Each row is a point on a tangle of strands that fork, close into loops and nearly touch. The rows are in no order.
Two points are linked if the straight distance between their rows is under 51.5. Some points are linked to none.
<294>: [ -4  21 -12  17  -7   0 -14  13   1   3  20   1  23  14   5   6  11  -7
  -3  10  -4]
<589>: [ -5   1  -4   7  30   0  25  18   9 -15 -15  45 -23  17   1  -4   3  -2
   6   5  14]
<878>: [ 12   5   1   8  25   6  -6  -4  11  13 -11  36   5  23  23 -10  35  -6
   5  29  44]
<548>: [ 29  -3  20  19  18  34  -7  19   4   3  -1 -15 -15  21  -8  -4 -10   2
   6  21  15]
<547>: [-16  -5  -9 -43   0 -18   6 -61   5  -2   6  12  -3 -38   6   0  -7   9
 -14 -26  -6]
<348>: [-25  -1 -19 -48   5 -19   5 -78  -7   3  14  19 -10 -33   6   8 -19   5
  -6 -35  -4]
<807>: [  4   4 -17 -25 -10 -42  24 -14  -8   5   8  12   5 -20 -12   3  22  -9
 -26  25   4]
<533>: [-16 -13  -6 -41 -18 -40  18 -26  18   0  -4   0  17 -42   4 -14  16  -1
 -16 -11   1]
<713>: [  1   7   1  19  32  20  11  13   5 -10  -9  28 -20  26  12 -10   9  -6
   7   6  19]
<737>: [ 22  14  10   8 -24 -28  14   2  -8   5  -5 -11  14  -1 -11  -1   7  -7
 -13  18   3]
<91>: [ 12  11  -5  -7  -5  15  -7  16  23  -9  -9  -2   7   1  14   0  -4 -10
 -12   0  28]
<291>: [-17  -9   5  -6  -7  16 -20  12  23 -12   7 -20  37  -5   5  -4  11 -14
 -10  -8 -12]
<599>: [ 21   7  17  27   1  -4   5   9  -5  13  -9   4  16  21   5  -8  21 -14
   5  29  19]
<267>: [ -6  -1   3  22  15  30  -9  21  11  -8   8  -3   2  18   7 -10   9 -12
  -5  -3 -16]
<470>: [ 6 -9  3 -4 30  2 13  0 23 -4 -6 42  0 15  9 -3 35 -4  6 24 43]
<438>: [-13  -9 -15  -5 -11 -49  36  -1 -16  10  -1  16 -19 -20 -11   0  12  18
  12  -5 -15]
<101>: [ -9  19 -16  18  10  34 -41  22   5  12  -7   6  25  28  31  -8  -6 -15
   3   4  16]
<52>: [ -1  -2 -13 -30  12 -19  25  -5  22 -16  -1  36   0  -1  -2   3  28 -19
 -21  26  23]
<1016>: [ 20  20   5   3 -22  23 -25   5   1 -12  -6 -22  21  11  -2   9 -20 -20
 -20   6  10]
<9>: [ -3  16  -9  22  -2  26 -43  26  -4  11   3  -7  27  27  17   2 -10 -18
   8   5   5]
<42>: [ -9 -17  24  15  -9  11 -25   9 -21   2 -13 -47  16   3  -7  -5  -7 -11
   5 -18 -48]
<540>: [ 15  11   3 -11 -17   7  -9   5  18 -13  -5 -19  19  -9   0   2  -7 -13
 -22  -6  20]
<805>: [-14   2 -25 -49   0 -11  19 -11   8 -26   5  34 -14 -13  -7  22 -16  -4
 -23  -2  14]
<216>: [-42  -6 -33 -49  -4 -37  24 -37  -7  -9  11  43 -16 -21  -9   1 -10   1
 -14 -14 -12]
<647>: [ 25 -15  30  -2   8   0  21  -7  -1 -16  -6 -12 -13 -11 -15   9   2  12
  -5   4   3]
<615>: [ 31  -1  22  24  24  38 -13   7   1   7 -14   2 -11  29   9 -14   2  -3
   7  26  32]
<949>: [-19  -4  -5   8  -7   4   3  14   6  -8   3 -15  -1 -13   8 -13  -5   7
   1 -29 -20]
<69>: [-15  17 -27  -4  -7   6   4  -4  13 -15  13  23  12   7   9   5   6 -17
 -22   2  12]
<958>: [  0   2  -9  -1  24 -21  31  16   0 -13 -18  55 -19  18  -8   0   9  -8
   2  14  17]
<63>: [ 21 -22  25  -6   9 -13  41   3   0 -17 -14   9 -16 -12 -14   2  15  10
  -2   9  13]
<736>: [ -7  21 -19   9  -5  -3  -1  10   9   3  13  17  11  10   5   1  12  -2
  -3  13  10]
<187>: [ -2  -3   0   3   6  -6 -17 -54 -14  11   2 -12 -17 -28  12   0 -28  14
   6 -54 -26]
<528>: [  2   6 -16  -5  -9 -41  39  11 -10  -2 -13  24 -16  -9 -11  -1  -1   5
   1  11   1]
<118>: [ 15   5   6  22  17   3  -5   9   3  19 -14  15  16  24  23 -16  25   1
  14  21  37]
<1005>: [-13 -10  15   5 -15   8 -33 -13 -30   4  -8 -43  19  -6   1   9 -21  -7
   2 -35 -50]
<884>: [ 14  16   8   8 -27 -18   4  -4  -8   3   1 -22  11  -6 -11   4 -10   0
 -10   1 -13]
<315>: [  7  -3  -2 -21  -8 -48  23 -38 -14   6 -11   4  -6 -30  -7   7  -2  13
 -14  -5  -7]
<142>: [ 10 -13  23  20  -5   8  -8  22   1   1  -4 -22  25   8  -4  -5  17  -7
   2   5  -9]
<345>: [  2 -14   7   0  -2  13 -22 -14  -8  12  22 -38  -5 -13  -4  11 -26  19
   0 -14 -31]
<520>: [  3  -7   0  22   7   0  15  31   0   5   2   1 -17  11  -2  -5   9  19
  33  11  12]
<836>: [-21 -19  12 -29  -4  13 -20 -14  25 -10  10 -28  37 -19   5  -4  11  -8
 -16 -19 -14]
<923>: [-19  -8 -22 -27  15 -31  29  18   5 -10 -19  64 -11   5  -7  -8  13  -7
   0  14  22]
<987>: [ 13  10  -9   2  -3 -27  32  19  -3   1 -16  20  -9   2 -11  -2  -4  10
   9  15  22]
<538>: [  3  -3 -17 -29   0 -32  25  -5  10  -6  -2  22   2 -10 -11   2  22  -8
 -17  24  16]
<156>: [-20 -15   2 -25  -8   6  -9 -30  19  -3  19 -22  17 -23   8   3  -1   6
 -12 -23 -12]
<444>: [ 12   3  13  -9  -9  -8  -4 -43  -6   1  11 -23   3 -21  -3  15 -13   8
 -16 -19 -16]
<786>: [-33 -14 -22 -57   9 -30  29   7  12 -13 -11  55  -8  -3 -19  -5   8  -8
  -3  12  21]
<727>: [ 18  10 -16 -12   6 -29  20  17  10   5 -15  29  -4  -1  -3  -3   0   7
   4  25  44]
<550>: [ 28  -7  22   5   9  18   4   6   9 -10  -1 -13 -10   5  -6   8  -3   4
   1  18  18]
<785>: [-12   2  -7  20 -26   4 -15  15 -20  18  12 -32 -22  -6  -3   9  -7  22
  29 -14 -33]
<389>: [ 17  10  -3  15   6  -1  10  23  -4   9 -10  12 -11  11  -2  -5 -11   7
  21  13  22]
<95>: [  6 -33  11   1  12  50 -36  23  10   0   0 -33   0  -6  -4  -2 -20  -7
 -12  10  -9]
<541>: [-36  12 -39 -24 -11  -9  14 -10   2 -11  31  30  -7 -14  -4  11 -11   7
   1 -17 -10]
<126>: [ -2  21  -4  24 -14   8 -32  16 -12   9  14 -11  26  27  -4  11   1 -17
   3  12  -9]
<158>: [ 20  -7  21  28  25  37 -32  10  -5  18 -13  -4   7  36  14 -14  11  -7
  12  26  22]
<614>: [ 15  14  11   8 -28 -10 -15  -3 -14  10   5 -33  26   2 -13   9 -14   0
  -6   0 -19]
<704>: [ -6  23 -18  19   9  21 -31  12  14  17  -8  21  17  25  34 -18   8  -1
   8  -1  27]
<650>: [ 22 -18  19   0  18  -7  37   8   6 -21 -14  23 -13   3 -12   0  21  -1
   2  20  26]
<580>: [ 13 -10  21  -8   0   4 -16 -27  -5  -2  15 -37   8 -16  -6  20 -13  10
 -11 -10 -18]
<116>: [ 16   3  24  40  12  25 -30  17 -14  20 -17  -5  20  47  13 -16  13 -16
  17  25  17]
<506>: [  0   8  -5  33  22  29  -5  19   8   1   1  18 -13  24  11 -14   7  -6
   5   1   8]
<842>: [ -7 -10  11  25 -12 -15  13  11  -6   8   8 -16  -4  -4  -5  -5  23  15
  20 -14 -28]
<332>: [  9  16  -9  -3   4  17  -8   7  27  -7 -27  19   6  11  22 -10   5 -13
  -9   3  44]
<408>: [  5  -9  13   9  11   1  25  -5 -14  -7   6  -7 -40  -5 -15  11 -10  26
   9  -8 -21]
<327>: [  3   4   2  36 -13  33 -38  46 -20  28  -9 -27  -8  30  -2 -12 -12  -3
  40  15 -12]
<324>: [ 17  13  18   5 -23  11 -25  11 -13   4  -7 -37  26  12  -9   8 -25 -18
 -10   4 -10]
<428>: [-27  -4 -26 -54  -2 -33  25 -26  -6 -13   1  38 -13 -23 -11  17 -14   3
 -18  -7  -3]
<419>: [  3  25 -19  -4  -8  -4  18  -5  12 -18  -5  19   2  -3   6   1   2 -25
 -31   1  12]
<754>: [ 28   9  20  24 -13 -14   9  11  -7  11  -3  -8  20  19 -12  -7  11  -9
  -1  28  16]
<1014>: [  4 -14  27  24  -4  17 -18  29 -12  -2 -10 -37  14  16  -9 -10  -2  -9
   3  -4 -32]
<164>: [  9   0  13  38  -4  32 -33  40 -18  21 -21 -24   1  37   7 -20 -17 -15
  29  10  -3]
<209>: [  0  -5  -6 -23  21 -11  20   0  24 -12  -3  45   0   7   4  -2  39 -16
  -4  26  35]
<996>: [-22  -6 -10  -9   3  -9   9 -15  -8   6  27  -2 -24 -18  -6  14  -6  32
  19 -20 -28]
<1011>: [ -2  -1  -6  29 -10  22 -23  41 -11  21   2 -28 -15  12  -1   0 -11  14
  36   7  -7]
<661>: [-33   4 -30 -15  -6 -13   9 -14  -2   3  37  11  -9 -14  -4  12  -4  22
   7 -14 -20]
<200>: [ -7   6   0  30 -24   5  -9  31 -12  17   4 -26 -20   5  -5  -1   0  17
  36   0 -20]
<436>: [-11 -11  -5  -1   7   0  12  -2 -12   0  17  -2 -41 -14 -13  12 -10  32
  21 -16 -28]
<110>: [ -7   2  -4   9 -21   5 -22  -5 -16  12  16 -33  -2 -10   0  13 -18  18
  15 -20 -34]
<626>: [ 31  19   8   3  -6  35 -26  11   4  -6  -6 -19   6  15   1   4 -29 -19
  -9  12  24]
<906>: [ 11  -4  26  36   4  27 -37  33 -28  22 -24 -19  20  43   5 -17   2 -18
  32  27   3]
<479>: [ -2   3  -2  25 -12 -16  26  25  -7   3  -4   0 -16  -1  -6  -8   7  13
  19  -7  -9]
<546>: [ 16 -10  23  -1   6  -4  22 -15  -7  -8   0 -15 -20 -12 -14  10  -6  19
  -3 -11 -14]
<880>: [ -8   1  -9 -32  12   5  17 -12  18 -26  13  13 -10 -14  -7  14  -8   4
 -15  -6   7]
<926>: [-22 -11   0 -44  -3  -8  -1 -48  18  -1  15  -7  12 -32   6  -1   1  10
  -8 -27  -9]
<354>: [ 12  -9   4 -24  -6 -40  17 -48  -3   7 -21  -6  -2 -42   1  -1  -4   4
 -16 -19  -3]
<102>: [ -4  -3  -2  -1 -12 -37  27 -16 -10   1   1  -2  -1 -17  -6  -7  11  14
  -7  -7 -17]
<763>: [ -7 -25  22  17  -8  -6  -1  10  -5   4   7 -20  16  -5  -7  -5  19  11
  13  -6 -25]
<139>: [-18  -8   3  12   6  31 -20  20  15 -11   5 -11  16   8  11  -7   5 -18
  -9  -7 -11]
<592>: [ -8 -12   0 -30  15  28  -1 -17  19 -24  20  -2 -15 -18  -2  13 -10   6
 -18 -10  -9]
<235>: [  8  32 -15  17   5  -4  15  -1  -1 -15 -10  30 -13  15  -2   6  -6 -18
 -17   7  15]
<338>: [ -2  -2   3 -15   2  -3 -17 -63 -10   5   8 -15  -1 -31  12  10 -24   6
 -14 -40 -18]
<385>: [-27  -8  -7 -17   4  22 -11 -16  11  -7  28  -7  -5 -18   5   2  -9  13
 -12 -22 -21]
<393>: [-12  -6  -1   9  -5   5 -27 -39 -20  16   5 -28 -19 -22  11   1 -25  11
  14 -51 -40]

A piece is all that can be reached along the links. How many separate loops has the piece of each point below (a circle has one, a figure eight two, a Y none), and how many tips (points with one link)?
<408>: loops 0, tips 3
<470>: loops 0, tips 3
<9>: loops 0, tips 2
<805>: loops 0, tips 3

A tip is a point with one link. Name the tips that can be reached along the links from each point below, in the order of the rows.
<842>: <1005>, <727>, <354>
<737>: <807>, <332>, <626>
<547>: <348>, <216>, <786>
<158>: <541>, <650>, <393>
<101>: <704>, <235>

A fork is a point with three links, a tip a point with one. Leave the first point through the second and follow the links. Name the first fork or tip that comes.
<470> / <878>: <1016>
<69> / <736>: <704>
<9> / <126>: <235>
<345> / <110>: <647>
<878> / <470>: <807>
<786> / <923>: <156>
<546> / <408>: <541>
<139> / <267>: <786>
<116> / <906>: <393>
<389> / <520>: <1005>
